Each row is a point on a tangle of strands that fork and nearly touch. The rows are in no order.
In the rows, 128 means zero.
Points whose rows are less than 49 apart are linked; no others are. Some points are linked to none.
q_377: [ 90 148 134 103 118 161 119 162  93 123]
q_978: [ 95 131 126 151 172 148 165 161  77 108]
q_207: [172 134 151 145 127 111 113  78 196 156]
q_526: [ 88 168 120 142 157 162 134 157  82  93]
q_416: [149 127 110 117 106 145  84 130 143  73]
q_597: [ 97 156  95 158 167 145 150 138  49 131]
q_237: [129 138  96 106 128 158 111 121  87 101]
q_459: [168 122 111 125  87 144  65 126 159  87]
q_805: [109  95 172 149 111  98 183 160 129 184]
q_107: [ 98 151 122  95 113 169 111 156  79 131]
q_996: [115  83 122 140 181 118 186 150  80 118]
q_763: [140  70 109  78 135 120 123 118  95 145]
q_696: [158 126 157 147 151 115 158  77 196 177]
q_602: [ 95 141 110 156 175 146 160 144  57 122]
q_740: [102 150 109  99 126 166 120 141  55 148]
q_737: [163 129 144 142 112 105 104  92 188 149]
q_388: [115 142 167 153 115 110 169 131 167 178]
q_208: [123 139 161 164 130 100 174 115 179 161]
q_87: [162 120 122 107  73 146  63 131 149 112]
q_415: [ 87 139 143 121 134 146 141 172 101 118]
q_231: [ 86 141 127 137 155 154 148 169  84 110]
q_552: [110 132 126 148 161 112 146 150 143  63]
q_754: [176 132 154 145 144 115 134  67 202 164]
q_152: [138 179 155 143  86 142 109  96 184 157]
q_540: [129 160 151 118  68 132  92 126 162 152]
q_28: [ 98  99 129 154 174 136 184 166  66 118]
q_276: [123  77 111 124 174 113 177 136  81 127]
q_82: [125 191 154 151  92 139 126 108 183 141]
q_341: [118 135  95 102 130 149 126 124  51 156]
q_475: [104 149 126 142 154 129 135 152 133  60]
q_835: [148  69 131  92 127  93 112 125 139 157]
q_13: [136  75  97 106 167 114 155 119  86 131]
q_782: [178  72 105 102 134 111  88 106 138 103]
q_771: [148  88 146 111 115  86 118 119 157 176]
q_564: [105 152 158 183 139  93 169 142 178 117]
q_761: [124 161 155 123  82 125 110 116 169 166]
q_187: [137 136  88 125 145 147 119 111  94  83]
q_543: [165 137 132 137  84 122  73 112 178 118]
q_668: [133 134 112 117 116 149  96 134 129  76]
q_828: [108 127 146 169 150  87 165 150 169  95]
q_96: [116 117 166 140 108 101 160 142 151 185]
q_135: [106 122 132 153 163 102 158 160 147  79]
q_418: [142 143 135 105  58 149  67 140 146 129]
q_570: [118 140 118 106 118 154 103 143 112  94]
q_918: [155 124  76 102 123 147 101  98  69 124]
q_429: [113 187 161 165 114 123 151 119 184 139]
q_914: [ 96 158 121 140 159 149 134 152 112  70]
q_765: [146 115 143 129 114  91 117 108 178 158]
q_727: [151  68 119  77 128 111 106 123 116 147]
q_223: [171  99  79 100 126 144  91  95  89 114]
q_334: [145  75  87  93 157 116 142 108  78 143]
q_298: [135 138 162 160 141 109 174  96 188 170]
q_433: [131 140  81 110 129 149 115 113  51 138]
q_86: [119 100 138 108 123 106 130 146 136 137]
q_834: [122 161 150 110  58 141  80 138 149 144]
q_824: [173  84  93  93 133 131  92 103 110 110]
q_512: [115 173 156 176 131 111 160 123 192 128]

A fork is a point with three links, a tip a point with one. Leave the first point through the second and follow the links. Name the first fork or tip that comes.
q_918, q_433 | q_231
q_668, q_570 | q_187
q_754, q_696 | q_805
q_334, q_13 | q_978
q_341, q_433 | q_782

A fork is a point with three links. Follow the links from the first point to the second and name the forks in between, in order.
q_415, q_597 | q_231 q_978
q_28, q_415 | q_978 q_231
q_914, q_415 | q_231
q_231, q_597 | q_978

Follow the links from the first point to the second, and from the first to the third. Name the last point that the two ways share.
q_475, q_740, q_996 | q_231
q_552, q_28, q_107 | q_231
q_107, q_597, q_996 | q_978
